Points on a hilly landscape, in no order, each with its height.
From any point a ball rolls to the lowest of the 2 points nearest to it. It stops when none of these is lower. Distance is the straight distance between rows; heights are no part of it.
rit height 2.78: [160 105 140 147 102 108 116  71 129 129 107 143  91 124  81 111  86 126
  58 191]
kurid height 3.37: [ 80 124  98 159 133 122 103 119 118 105 153 154 137 139 130 199 157  98
 130 140]
Vabog height 4.48: [160 149 156  97  68 141 125 119 125 103 157 114 122 161 133  89 125 118
 122  77]
mase height 6.36: [126 105 126 144 178 180 133 169 103 140  32 156 127  84 108 152 165 139
 149 100]
zuga height 4.88: [123 151 120 131  66 178 100 118 141 191 188 141  90 107  88 119  76 122
 117 146]
Luki height 6.23: [126 130 124 129 119 160 193 103 161  61 104 112 116 175 164 132 151  96
 129 155]
Natig height 4.50: [118 172 167 148 128 119 105  93 196 171 169 108 109 140  91 132 119 123
 121 108]
mame height 3.11: [154 150 127 104 106 130 113 164 161 137 148 154 129  78 119  86 134 178
 112 103]
suvik height 2.29: [115  88 154 158 161 190 135 161  75 110  94 105 157  87 121 165 139 176
 185 116]
sig height 3.47: [147 132 164 109 152 116 102 162 128 135 134 141 123  65 127 105 185 159
 127 109]
Ravo height 1.92: [141 122 156  63 150 132 150 120 139 102 134 122 160 155 173 126 127 181
  91 142]
roku height 2.93: [179 133  92 164  80 107 114 103 123  99 126 109 174 124 144 166 107 128
 161 163]
gened height 5.70: [ 66 131 113 108 177 151 140  60 109 172 134 150 125 118 135 179 152 105
  93 162]
tam height 4.52: [155 111 133 148  92 113 109 142 177 128  79 152 119 117  98 115 116  91
  90 140]
ruk height 3.77: [134  84 131 124 176  97 137 110 108 115 104 161  64 136 115  74 132  90
  93 128]
fon height 1.54: [124 108 128  61 172 133 120 141 113 183  93 149 134  74 169 130 161 131
 119 109]
liniv height 6.18: [ 84 110 180 125 104 109 122 130 153 112 112 102 182 116 113 159 100 162
  96 156]
dukif height 2.66: [ 58 150 147 180 115 102 142 118 155 122  84 104 145 123  96 124 134 104
 162  64]
sefab height 4.23: [108 113  99 177 121  87 104 150 132  96 122 151 149 173  94 127 105  91
 121  97]
Zef height 0.98: [ 74 142 158 119 160 129 149 152 101 116 105 145  80 144 116 100 166 107
 156  77]
Lag height 4.06: [140 110 135 135 131 114 124 124  74 107 145 129 109 102 103  59 153  87
  99 126]
Kal height 5.49: [179 138 120 108 124 134 118 203 126 121 157 131 122 152 136 144 134 132
 137 178]
bet height 3.96: [ 68 144 162  77 167 134 150 141 138 178  69 127 118 150 125 184 173 110
  83 130]
gepu height 5.88: [179 181 136 118 107 133 130  88 147 139  94 140 173 120 165 168 144 112
 160 112]
zekif height 6.70: [223  98  83 172 105 108 109 144 135 163 120 104 154 128 107 131  64 193
 134 153]
pazu height 5.99: [162 151 115 156 135 106 144 105 180  91 124 120  90 140 125 113 177 116
  87 184]
giko height 6.28: [ 99 138 179 109  90 113 128  90 137 128 155 101 169 132 101 121  76 180
  76 141]
las height 3.20: [ 82 162 174 128 164 151 165 113 109 165  53 121 182 143  87 167 124 126
 105 129]
dolaz height 4.03: [121 121 125 171 106 128 114 144 137  53 137 132 125 162 101 103 117 141
 123 107]
Zosig height 1.77: [102 155 154 145 127 123 128 154  71 130  94 154 109 129  94 138 150  89
 183 102]
gadi height 2.95: [113 110 100 148 201 126 114 170 114 220 111 135 115  79 103 132 166  72
 144 124]
bav height 8.24: [102 103 105  89 131  75 140 113  96  97 126  92 149 112 205 144 185 128
 128 129]
vatef height 4.40: [160 136 165  80 134 122 111 114 123 121 161  96 166 115 161 136 192 133
  93 114]
Zudep height 4.97: [143 128 127 127 166  55 137 113 133 141 119  99  84 184 162 145 130 116
 159 143]
pumi height 3.13: [ 94 113 117 121  88 123 113  98 131  61 151 164 126 148 144 174 170  87
 102 123]
bof height 0.43: [133 132  79 154 131 162 127 131 124 103 193 115  91 144 124 102 137 122
  99 182]
gubo height 5.19: [143 132 136 122 127  59 176 110 149 111 103  97 100 167 161  88 117 135
 156 115]
Nemun height 4.02: [135 128 122 197 164  86  97  85 140 120 104 139  92 149 108 185 158  86
 140 130]
Sanat height 3.63: [ 79 125 121 143 179 144 129 111  53 168 103  84 161  97 107 194 172 130
 118 159]
Sasu height 3.00: [115  88  98 138 105 133 140 115 127  80  79 155 150 162 151 152  59 125
 156 124]
kasi height 6.57: [110 128 132 150 216 144 142  86  86 162 109 110 131  92 106  98 159 101
 107 113]
liga height 3.10: [144 114 105 136  95  51 113 141 105 122 124 125 106 163 109 105  81 135
 102 149]
tepap height 3.98: [107  88 151 128 182 124 100 133 112 159 179 101 139  77 107 131 150 148
 104 144]
Sini height 7.60: [ 74 144  77 152 166 174 158 190 131 115  87 126 159 148 151 182 153 120
 162 136]
gego height 6.48: [123 113 146 116 108 108 119 148 191  91 136 107 110 157 170 166 138 159
 131 156]
nez height 5.21: [134 134 135 152 122  92  82  43 148 107 176 133 113  95 122 126 167 146
 105 100]
Rodo height 1.48: [ 87 151 145  97 153 113 105 168 122 142 183  99 115 117 154 145 203 126
 146  89]
botu height 3.03: [154 125 115 157 129 113 125  55 133  87 109 148 141 170 136 145 110 122
 147  87]
zurem height 4.64: [140 145 142  65  60 141 161 133 113 113 136 140 124 206 146 100  79 118
 151  83]
papu height 1.47: [108 136 132 101 175 169 151 115 134  88 132 155 178 150 148 134 157 174
  90 111]
pekit height 3.70: [136 103  99 180 153 118  98 125 111 121 123 156 103 104 126 200 166 105
 158 163]
bodi height 3.69: [109 171 116 137  63  85 150 110  91  95 144 144  97 132 122 117 119 122
 152 167]
kabo height 1.07: [ 59 168 135 127 137 122 178  47 109 173 125  97 161 102 138 124 110 139
 158 120]
kinar height 7.45: [184 113 118 141  80  92 115 160 128 143 123  74  65 128 134  81  98 123
 154 144]
dufa height 6.11: [133 125 141 132 177 137 178  99 162  81  98 127  77 154 150 113 175 120
  95 162]
rapop height 7.26: [129 129 113 140 128 119  94 135 110 145 186  89 138 169 144 153 128  75
 171 113]
gevis height 1.19: [146 129  97 165 160 146 141 140 126 143 157  69 111 134 119  97 137  65
 123 191]
Kopem height 2.71: [135 107 107  93 111 143  91 142 124  90 163 186 139 128 125 103 132 135
  53 109]
Zasa height 4.16: [156  88  68 146 174 186 126 174 140 132 140 141 153 114 154 159 132 138
 166 133]
fuzir height 0.97: [110  90 210  98 107 156 123 179 139 106 122  81 119 143 135 113 123 111
 152  74]
kalop height 6.20: [150 150  87 143 156 174 111 139 113 158 130 176 104  78 135 160 198  87
 163 126]
ditu height 5.65: [142 108 141 125 174 179 116 124 192 162  93 145 103 104 151 163 127 141
 138 103]
vako height 6.38: [108 131 166  93 114  84 156  71  89 128 149 119 144 154 122 116  65 182
 118 149]
lunuz height 3.34: [160  94 117 168 173  93 126  78 124 123 111 141  79 137 109 106 101 130
 106 168]
foga height 6.95: [209 130 100 140 110 179 121 113 130  84 153 113 149 144 150 102 100 188
  97 133]
siser height 2.87: [ 88 104  53 144 114 135 140  92 152  99 134 148 131  63 163 108 129 131
 122 136]
Tol height 3.91: [123 115  97 171 179  75 128 154 130 145 121 123 151  98 118 126 124 166
 160 141]
Buf height 1.38: [140 161  93 175 103  86 115 131  69 114 133 181 141 119  63  85 105 140
 130 105]
Vibuf height 2.62: [139  81 110 144 114 165 145  72 120  87  79 136 166 106 160 130  79 136
 143 121]
kanov height 1.51: [116 103 124  94 103 182 145 125 198  93 119 123 133 120 180  92 131 123
 116  74]
loke height 3.78: [121 142 193 144 160 114 123 143 162 140 128 103 162 144  80 105 115 150
  97 107]
Geguk height 0.42: [146 136  74 162 128 105  89 177  79 128 192 161 133 137  76  79 124 143
 136  97]
nebuz height 4.55: [166 119 171 111 160 119 115 127  85 112 172 107  81 129 124 101 147 150
 118 169]
kuro height 6.22: [107 173 107 116  77 113 123 149 157  75 170 133 162 102 145 120 182 144
  95 142]
gube height 4.19: [149 104 118 164  93 140 103 137 179 123  85 167 140 162  96 168  58 113
 100 148]
Bug height 7.36: [113 133 112 122 141 118 123 147  86 107 139 108 152 203 173 189 142  94
 179  86]
kad height 7.74: [135 119  84 155 153 137 133 133 112 146 144 168  84 132 126 142  74 154
 203 145]
Lumu height 2.32: [163 153  88  96 119 122 108 111 155 134 148 175 112 135 130  80 149 112
  50 119]
ber height 5.31: [129 147 164 131 167 131  88  82 127 120 180 136 103 123 136 161 177 151
 140  98]
Ziti height 8.29: [135 101  85 103 142 117 134 120 116 115 169  76 161 101 195 100 164 121
 115 137]
Fisan height 1.80: [123 123 124 145 133 109 133 158 108 170 139  63 150 122 107  96 122  49
 126 149]
fiz height 6.39: [130 152  91 119 100 139 145  78 112 161 143 151 130 176 122 107  54  77
 130 112]
Tiven height 1.70: [ 93 149 147 136 198  92 139 125 120 118  85 155  94 157 123 127 161 160
 148  80]
lubo height 4.28: [149 115 107 117  95 122 127 102  98  87 158 131  90 128 148  76 145  95
 132 104]
bovut height 0.45: [ 77 152 144 108 148 139 179 122  74 158 135 103 150 101 132 120 104 145
 166 164]
tovu height 5.37: [111 127 116 135  76 176 147 106 141 109 139 120 141  39 139  79 106 166
 161 113]
Gis height 2.39: [ 97 185 185 140 142 113 149 113  92 172 105 120 138 146  83 118 121  97
 163 107]
rolu height 5.02: [130  85 152  86 132 163 115 156 140 144 134  90 101 149 179 176 135  93
 149 142]
ris height 5.08: [112 140 117 143  39 167 114 110 132 158 162 143  63 115  93  75  96 155
  59 131]
Dida height 2.65: [ 99  88 154 115 144 118  92 148 138 183 122 159 104 114  92 170 106 101
 108 155]
luva height 4.69: [117 163 130 141  94 137 111  63 147 188 161 141 100 121  86 130  94  82
 119 137]
Fop height 4.15: [167 149 160 177 123 106 104 109 187 134 137  93 117 159  75  93 112 143
  82 105]
vuguf height 1.11: [155 117  74 141  94 193 122 143 132 146 191 103 100 141 125 115  93 147
  78 195]
Bevu height 6.79: [135 101 134 114 119  56 113 161 143 128 150  76 129 166 165 122  86 180
 154 116]
kon height 4.73: [ 67 102 145  99 130 197 134 150 133 127 104 104 108 142 151 169 163  83
 134 111]
sulu height 5.34: [184 146 113 193  54 119  98 133 157 138 136 102 122  95  85 138 113 142
 131 160]
dube height 1.39: [ 87  89 146 128 159 164 157 152  40 140 103 115 142 100 127 151  99 139
 182 156]
sese height 6.29: [162 182  96 121 111 142 161  76 137 133 125 178 108 190 123  86 117  76
 117  99]
Vopup height 0.81: [141  90 141 120  72 189 113 120 188 101 130 127  85 113 144  85  99 138
 112  90]
zag height 2.12: [131 163 164 142  80 141 122 177 134  86 151  85 158 147 118 137 165  94
 141 132]
muvak height 2.16: [172 116 146 112  74 153 108  90 115 140 112 158  84 110 109 123  86  96
 108 155]
Fab height 5.73: [193 191 124 147  94 136 118 128 170 136 123  95 182 101 139 121 133 141
 166 111]
bolo height 6.94: [138  75 122 119  79  99 115 179 131  94 144  70 121 129 156  89  88 183
 122 136]
soso height 4.47: [137 143 136 102  50 162 134 146 113  81 137 156 107 184 138 129  87 131
 144 141]
Mit height 6.55: [203 140  73 172 100 139 122 128 135 156 108 135 174 157  93 134  53 133
 110 151]
Ritob height 5.46: [141 157 130 137 151 121  87 108 130 133 165 191 119 123 123 202 138 171
 155 132]
pugi height 4.81: [169 154  68 137  74  96 121 153 151 152 107 150 107 107 117  92 114 100
 102 155]
duvas height 3.64: [149  61 117 136 112 134  94 169  83 115 149 188 141  50  94 133 128 167
 178 103]
Noz height 6.49: [100 132  95 154 198 153 175 121 115 128 127 108 123 102 121  60 160  95
 110 139]
Vom height 3.68: [104 135 192  73 159 117 140 140 169 163 107  99 110 145 146 144 142 129
 115 115]
mol height 4.46: [107 131 133  97 109 199 124 135 155 120 144 147 127 101 151 148 146 106
 127 133]
zam height 2.34: [183  63 139 128 129 175 112 156 100 144 155 127 139 115 100 143  90 133
 102 186]
furu height 7.65: [183  80 105 146 142 163 124 187 105 128 111 144  87 125 113  83  95 104
 165 137]
vufer height 5.79: [100 143 177  72 165 164 144  85 118 165 137 158 141 133 123 147 127 128
  83 139]
salel height 3.56: [114 105  89 139 150  99 138 104 140 109 171 110 114 174 137  96  85 171
  82 149]
poz height 2.52: [156 149 128 151  77 128 122 137  97  69 151  92 182 146 134 134 125 130
 149 135]
riso height 2.31: [111  95 133 104 179 141  92 151 111 183 116 153  83  79 119 139 173  91
 111 105]
nam height 2.60: [ 98 137  96  97 104 150 143 183  88 113 163 169 148 101 127 121 123 131
 133 164]
tivif height 4.65: [179 150 163 147 108 145 116  72 139 139 157  64 120  92 133 114 156  92
 149 136]
nere height 6.35: [131 149 107 131 150 154 125 121  90 136 101 129 127  91 145 171 219  74
 124 164]
lupig height 2.57: [151 199 129 112 101  60 153 114 132 149  88 118 158 151 127 115 153  68
 130 123]
zus height 5.26: [126  89 127  86 140 147 109 198 122 108 153 108 133 128 167 147 158 113
 122 153]
desa height 1.52: [ 56 131 103 130 119  67 151 116 170 132 134 103  85 143 162 130 140 106
 162 116]
sinab height 5.91: [153 131 178  74 157 135 126 106 108 146 126 167 147 126 102  84 108 154
  64 128]
Kopup height 4.13: [134  93 107  86 103 118 120 182  56 133 132 178 139  65 138 124 125 146
 185 117]
teful height 0.83: [140 146  81 124 144 174 134 122 155 110 146 160 187 122 144 133 132 143
  99 130]
kez height 3.08: [110  93 150 130 172 153 128  92 127 169  64  57 148 121 149 156 131 130
 154  51]
zivi height 2.69: [117 120 118 144 150  90 118  94 154  92  92 144 133 164 158 186 160 137
 132  85]
Moter height 7.80: [ 53 159 136 131 119 129 169 190 126 135 125  93 134 132 105 118 148  66
 153 156]
sano height 6.46: [114 110 193 114 148  94 145  98 122 117 113 127 110 182 124 143  75 180
 139 141]
zet height 5.54: [101 163 154  88 106  90 157 127 168 143  66 177  94 145 136 136 124 120
 141 104]
mefi height 6.65: [116 149 145 155 171 117 159  59  78 118 117 124 134 107 120  93 145 124
 150 106]
nokab height 3.04: [ 35 168 138 175 121 110 163 138 128 103  83 114 167 106 100 158 154 134
 156 126]
Taza height 7.04: [188 131 131 110 118 168 101 123 128 126 176  99 198  98 144 117 123 167
  96 131]
saso height 2.56: [115 117  88 128 176 138 114 181 160 128 169 159 123 135 119 109 130 141
  95 132]
kerib height 5.61: [173 156 142 182 117 134 110 148 195 126 130 110  96 119 107 159 134 138
 158 169]
netal height 4.49: [156 119 142 136 109 132 144  76  97  82 136  82 116 113 154 105 156 101
 152 141]
losan height 6.07: [116 136 156  96 120 147 146 151 182 130  92 115 207 100 141 135 128 149
  89 142]
pivo height 3.44: [156 106 142 139 161 133 138 133  73  71 137  93 134 190 140 126 116 126
 131 171]
Fofiz height 6.78: [ 90  96 147 137 152 100 133 124 123 118  82  92 166 169 121 183 152  94
  92 128]
gef height 6.01: [166 163 154 106 137 143 139 105 112  98  58 158 140 107 165 172 183 147
 146 123]
Degek height 6.45: [174 131  85 134  86 164 131 115 101 164 131 163 128 170 111 121  25 134
 128 139]
vodoz height 6.37: [115 115 105 113  88 136 162 158 178  63 140  87 108 181 184 121 128 134
 128 150]
nulu height 3.38: [ 85 127 215 128 173 135 134 180 120 134 104  98 132 130  84 126 147 156
 124 107]
latus height 1.84: [138 144 138  64 133  99 146  90 158 161 119 172 101 152 135  95 125 110
  81 118]
Pum height 2.99: [109 110 125  83 141 106  94 144 133  97 179 143 170 156 144 122 160 138
  66  84]
Gare height 6.30: [100 162 107 156 116 122 129 113 119 100 188  95 153  90 119  98 163 131
 124 142]
Duse height 7.92: [134  68  97 133 183  99 101 118 100 149 188 113  75 112 148 111 140 121
 125 154]
Gukol height 2.91: [149 118 122 120  73  96 118  70 159  67 112 141 137 134 174 168 155 117
 104 133]
fuz height 3.27: [102 117 112 127 145  98 105 109 118  93 204 138 130 161 120  98 121 178
  86 102]
pubam height 1.81: [146 132 201 115 131 157 137 128 161 110 126  91 105 149 138 101 124 158
 163  81]
bilog height 1.40: [136 117 137 138 135 165 179  83 157  88 145  88 123 173 133  53 108 153
 108  94]
zozal height 2.10: [128 165  68 118  82 144 141 179  87 135 170 138 156 114 108  76 129 105
  87 169]
bona height 5.36: [132 105 143 132 139 201 122 127 144 168 119 124 119  91 148 179 110 129
 192 126]
tovi height 3.25: [123 105 164  89 176 135 126 165 156 177 136 120  91 153 127 131 100 118
 110 162]
tene height 3.36: [202 114  94 163  69  81  87 141 102 114 119 139 136 159 122 150  85 123
 138 142]
pape height 6.56: [174 132 131 153 161 157 121 175 105 164  79 187 142  78  83 131 146 117
 177 102]
bini height 3.85: [118 141 108 149 146 134 164  74 129 115 141 129 143 126 113  88 104 158
  91 168]
pimu height 7.31: [147  96 101 127  97  85 130 192 148 130  93  84 116 115 145  60 111  91
 142 113]
pugor height 0.76: [ 74 139 142  49 159  98 134 149 129 191 129 166 114 102 150 140 140 146
 107 126]
Gik height 2.63: [113 147  96 101 178 127 145 127 167 124 161 141 100 137 165 104 154 154
 111 115]
Zum height 7.64: [148 122 107 135 123 147 151 126  89 110 137 142  52 158 132  86  71 139
 188 141]
Fami height 1.61: [118 131 105 141 174 185 107 101 110 131 132 144 195 102 130 151 153 129
 111  84]
besi height 3.05: [157  84 163 137 155 130 130 128  94  95 111 110 127 130 151 168 125 164
 153 178]
Tobu height 7.07: [137  91  78 133  59 130 146 158 150  82 121  96 152 108 179 110  86 172
 143 146]
Temak height 2.88: [128 155 111 103 137 100 166  94 138 164  99 107 178 142 151 122 137  87
 106 141]
gifi height 2.17: [ 55 142 122 140 109  90 142 135 145 137 137 109 139 121 123  98 107 119
 156  96]
gome height 2.61: [150 163 126 146 108  95 115 152 135  82 149 124 146 109 121  82 140 199
 140  98]
Felo height 6.16: [147 113 135 138 180 180 133 139 120 100  68 143 146 120 142 168 176 139
 123 123]
Gifev height 5.17: [100 116 128 136 128 155 135 131 130 114 131 159 124  53 122 119 113 191
 160 130]
miri height 2.92: [132  86 144 145 101 141 118 137 110 155 132 101 153 112  78 127  53 142
 103 182]
talor height 8.19: [ 89 119 115 116 115  63 135  90  97  88 141 122 128 127 176 142 140 156
 168  98]
gazut height 6.59: [155 111 177 141 121 100 114 113 130 105 118 106 153 208 113 165  78 141
 110 134]
Gurub height 4.82: [164 121 135 145  85 112 107  67 167 134 156  65  80 142 137 103 128  98
 117 117]
disek height 5.71: [141 169 131  97 122 118 115 153 143 170  93 200 110 105 131 151 133 113
 158 109]
tanol height 4.05: [103 140 174 113 148 105 118 157 147 156  94 105  94 176 146 210 144 129
 156 138]
Gega height 5.00: [114 102 170 136 110 113  88  77 162 120 161 108  68 134 127 126 138 105
 143  69]
Geneg height 6.69: [114 132 182 115 134  92 128 143  94 107 108 130 149 187 113 169 132 120
 120 125]
por height 7.19: [165 115  73 113  65 100 139 144 154 121 106  96 120 102 191  80 108 123
 146 121]
Mafis height 1.55: [144  82 125 128  66 169  96 122 128 110 146 132  78 137 125 114  79 119
 109 127]
Kiz height 8.00: [124  65 110 123 200  77  94 128  97 134 130 143 107 105 148 142 151 156
 135 113]
dig height 1.85: [ 77 188 138 126 137 116 181  73 176 152  89 117 136 142 144 151 174 123
 142  68]
lufuf height 0.82: [ 63 141 102 115 147  81 126 142 146 118 153 117  96 149 168 161 204 107
 138 117]
Melab height 3.75: [ 88 132 123 160 132 185 136 142 126  67 138 170 113 144 110 114 123 132
 156  94]
gibo height 8.08: [ 96  95 124 128 161  96  84  86 110 152 125 168 117  76 145 170 135 178
 154  71]
Bipad height 1.46: [ 71 188 138 144 146 116 146  45 126 192 111 112 140 126 115 169 156 112
 145  95]
gabil height 6.06: [167 157 146  93 117 140 148 114  88 132 121 174 122 171  97  68  81 134
  84 122]
fivob height 2.48: [ 94 123  51 126 119 110 137 122 148 138 122 166 119 109 146  89 120  91
 126 112]
gunup height 5.39: [137 144 150  94  74  79 192 114 149 102  58 144 104 155 144  91 109 121
 132 124]
Nimat height 2.89: [162 100 153 138 182 106 115 106 159 153  98  66 148 134 163 127 122 146
 142  76]
nesag height 2.28: [141 110 113 131 171 112 108 120 123 152 110 121 177 105 143 125 148 118
 132  76]
vapef height 5.11: [ 96 112 146 127 132  94 104  32 134 141 149 126 110 121 129 137 160  96
 110  61]
gab height 4.18: [147 141 136 158  97 134 130 100 149 110 135 115 108 148  92  78  93 181
  71 135]
Duk height 3.02: [109 124 103 110 160 164 147 179  94 154 130 175 160 113 103 148 125 111
 119 190]
Bilil height 2.26: [137 148 117 133 171  90 127 132 159 107  77 188 133 152 141 152 130 169
 137  96]
zofe height 4.76: [129 111 163  99 169  81 135 104  94 115 154 106  87 161 163 126 154 148
 139 126]
femo height 3.99: [ 77 176 114  91  60 121 163 112 129  94 153 143 122 141 150 132 151  95
 138 130]
suku height 3.82: [149  87 152 156 141 178 114 104 153 104  84 160 138 170 113 167  91 106
 110 133]
leko height 4.67: [106 145 159 119 113 175 100 140 146 127 180 163 123 112  99 148 128 145
 117 121]
gizuv height 4.26: [152 115 147 141 154 143  92 139 128 149 201 119  93  94  92 104 135 163
 122 146]
Niza height 5.84: [192 175 148 148 100  85 109 187 107 138 134 103 142 139  85 127 136 103
 119 184]
tafik height 3.01: [121  67  88 148 169 160 130  75 126  92 111 148 134  87 156 119 123 141
 120 125]
rin height 5.90: [110 121 145 130 149 183 141 127 228 131  84 124 156 116 137 139 127 152
 100 112]
neno height 2.30: [154 108 152  54  88 119 130 103 140 129 129 109 148 120 181 105 102 160
  99 122]
sezo height 5.95: [168 130 111 107 136 137 110 165 135 158 138 181  67  88 148 144 153 120
 178 132]
pebu height 2.50: [137 113 145 136 122  51 135 163 101 144 100  84 122 152  95  87  98  87
 116 151]
guto height 2.77: [ 91 148 124 117 178 155 104 139 137 155 140 156  95 103 157 163 168 176
 181  54]
lemi height 4.58: [162  95  96 155 140 196 131 205 189 145 133 141 135  83 119 132 141 137
 156 150]
zarit height 2.86: [136 179 170 141 114  88 132 105  93 130 122 165 100 152  79 106 102 120
 148 116]
mino height 3.32: [120 161 154 134 130 133 152 160 145 175  53 122 156  96 115 158 126 114
 159 141]
fudol height 2.53: [151 118 146 111 124 119 141 118 110 128  76 144 156 122 133 159  84 145
 138 171]
kebuv height 2.09: [159 155 136 144  94  92 131 144  87 105 117 147 163 116  97  99 100 186
 150 127]
guta height 8.34: [154 125  41 128 129  93 110 109 130 138 182 118 140 106 169  91 133 137
 103 134]
Dige height 7.11: [191 146 128 120 104 135  99 115 112 161 172  86 176 138 124 100  97 126
 114 116]
pase height 6.19: [182 148  96 103  77 123 134 119 119 138 110 158 104 189 122  75  90 109
  79  98]
fopor height 5.60: [ 94 147 131 136 163 123 118  77  98 165 129 173 120 123 118 189 129 140
 142 151]
ror height 7.55: [168  95 112 135 116 143 125 172  96 130 158  95  70 171 131  84  87  99
 154 141]
bemip height 1.37: [ 90 122 115  57 121  85 155 114 142 147 112 162 116 141 174 135 120 123
  98 155]
Nop height 2.11: [ 86 172 128 105 206 135 136 144 152 165 152 125  91 145 156 133 187 147
 144  84]
Pes height 6.00: [161 186 148 128  75 105 112 141 138 149 134 127 170  94  88 122 141 121
  87 173]
ludu height 3.74: [105 103 124 122 127  73 115 137 161 138 144  86 142 111 114  91 123 126
  68 149]
Rek height 4.91: [110 148 172 121 102 178 118 161 132 111 168 143  96  69 113 119 144 171
 169 130]
Figib height 4.27: [112 145 150  64 118 135 152  84 129 118 139 135 178 144 154 155 185 100
  68 123]
res height 3.07: [121  55 155 140 145 143 103 184  78 135 133 139 166  60  92 167 133 186
 183 112]
kege height 5.68: [181 153 121 133  67 117 110 187 108 129 162  88 121 186 113 130 113 115
 108 181]
zeri height 1.43: [144 167  86 144 105 120 122 168  96 118 184 137 120 148 105  72 129 171
  83 136]
Gaso height 4.17: [ 66 148 157  74 124 154 167 107 173 149 115 143 144 158 135 170 173  84
  65 116]
Fes height 2.64: [159 110 117 108  80 108  95  96 140 105 162 123 151 139 168 146 108 147
 109 114]
rigi height 5.01: [162  94 116 150 124 176 129 165 167 174 108 140 131  70 121 188 123 126
 185 177]
dum height 2.55: [ 94  97 162 108 154 187 160  98 108 133  82  90 127 116 150 117 124 122
 157  73]
Dudon height 7.71: [ 79 143  88 149 140 126 165 168 149 106  95 112 127 132 150 143 169  80
 141 178]
fama height 6.63: [120 124 135 102  99  64 125 166 151 120 160  90  73 151 162 128 118 159
 142 172]
zipu height 7.18: [178 139  86 137 113 125  96 120  98 175 189 100 131 154 133  98  97  82
 153 106]
Sotup height 1.67: [129 127 200 126 121 156 111 166 116 100 150  73 167 140 106 107 163  96
 131  69]
Legin height 3.45: [101 131 111 133 121  99 133 120 144 139 122 133 169  72  91  82 137  99
  68 152]
Goz height 5.56: [136 146 120 154  97 137 114 109 153 114 128 111 159  60 150 134 147 141
 173 101]
Zedun height 7.77: [185 111  80 178 126 152 136 204 135 142 106 163 100 133  66  72  94 125
 116 153]
visi height 5.07: [156 166  97 182  87 103 117 151 146 145 127 119 115  94 104 102 132  92
 162 139]
pituf height 1.99: [ 69 107  96 121 152 117 132 140 143 144 142 169 104 119 118 133 113 119
 115 138]
bana height 3.42: [109 135 138 123 181 172 145 168 121 168  66 165 176 122  91 151 133  98
  95 147]
pefo height 6.12: [135 180 141 125  24 112 109 145 158 107 152 122 140  93 110 132 144 160
  91 159]
tus height 8.14: [112 128 129 105 108  84  99  89 120 145 131 155 127 115 168 166 116 138
 176  74]
rubad height 3.06: [120 110 216 109 187 127 114 124 102 116  89 137 114 138  99 146 172 162
  90  94]
masar height 6.40: [111 159 101 168 148 154 167 131  91 106 157 113 136 102 113  72 144 111
 161 144]
Lin height 3.09: [155 160 134 131 102 138 160 157 100 145  82 157 151  92 102 118 101 116
 167 166]
ziza height 3.73: [121 121 162 135 158  88 117 107 120 119 115 115 138  67 117 123 176 157
 102 147]
Reka height 2.06: [ 98 119 145 100 141 130 157 138  54 138  68 165 159 128 128 163  95 131
 157 145]
zar height 2.08: [118  66 156 101 117 167 145 103 139  96  85  94 167 114 167 114 127 114
 122  74]
Lon height 3.17: [ 97 132 116 107 131 127 157 109 118 147 104 139 185 120 107 115 130  61
  63 170]
lofo height 3.31: [159 164 134 161  54  98 128  88  80  96 107 171  75 125  86  96 116 124
 124 146]
Mebok height 5.82: [139 150 137 161 134 110 117 157 203 131 140  91  89 152 118 139 163  98
 113 162]
Tupoz height 3.51: [122  95  79 141 184 126 140 183 112 181 125 123 165  80 112 113 129 122
 147 138]
futef height 1.71: [181 124 103 135 112 195 128 162 109 164 168 126 103 127 100 113  90 125
 140 188]
sib height 3.46: [118  85 107 153  87 111  97 164 132 144 160 131 153  97  90 163  81 155
 126 168]
sadi height 6.84: [207  99  94 153 115 136  93  94 112 133 154 127 138 159 128 129  50 195
 100 140]
vesus height 7.48: [ 90 148  90 127 167 150 145 139 129 127 108 105 134 171 174 176 176 124
 163  90]
Dako height 1.93: [106 114 182  89 142 122 161 112 136 118 149  86 125 181 134  76 104 156
 121  77]
Lak height 2.76: [ 96 108 180 124 170 158 100 122 101 144  83 137 102  89  95 153 193 110
 101  93]
sapar height 4.39: [115 169 150 148 172 128 136 125 180 167 120 125 101 169 120 186 122 145
 149 157]
zezaz height 4.22: [108 155 126 103  72 182 135 144 129  87 127 170 126 155 151 163 137  90
 158 127]
kog height 3.90: [109  97  72 154  99 111 108 186 104 132 145 152 152 146  83 121  73 119
 126 131]
Gel height 2.19: [116 184 166 113 117  86 164 101 175 139  99 124 154 176 116 141 173  89
 100  88]
mub height 7.84: [171 111  86 150 159 112 118 122  81 123 168 145 107 118 131 106 116 149
 157 147]
vumiv height 3.35: [ 73 141 136 149 140 140 108 147 158 120 138 169 113 122 114 138 125 154
 173  54]
rulil height 3.43: [151  71 124 127 135 160 107 131 136  92 111 170 120 163 160 192  82 130
 147 143]
Gesoz height 2.84: [ 79 167 163 112 132 111 172 129 105 172  59  90 156 139 125 162 148  97
 147 110]
vitoz height 3.76: [162 114 101 125 170 187 148 141 114 103 145 109 149 168 170 146 119 121
 148 160]
ril height 4.72: [149 166 174 136 157 146 129 149 157 154 127 154  97 153  94 142  95 163
 160 141]
sola height 3.33: [ 73 148 124 174 144 137 140 129  94 133 113 118 168  88  92 177 150 115
 145 162]

For each start below, name the point where the ball stops.
kasi: zezaz
vesus: Vopup
mefi: zezaz
disek: Geguk
fopor: Vopup
Tobu: Vibuf
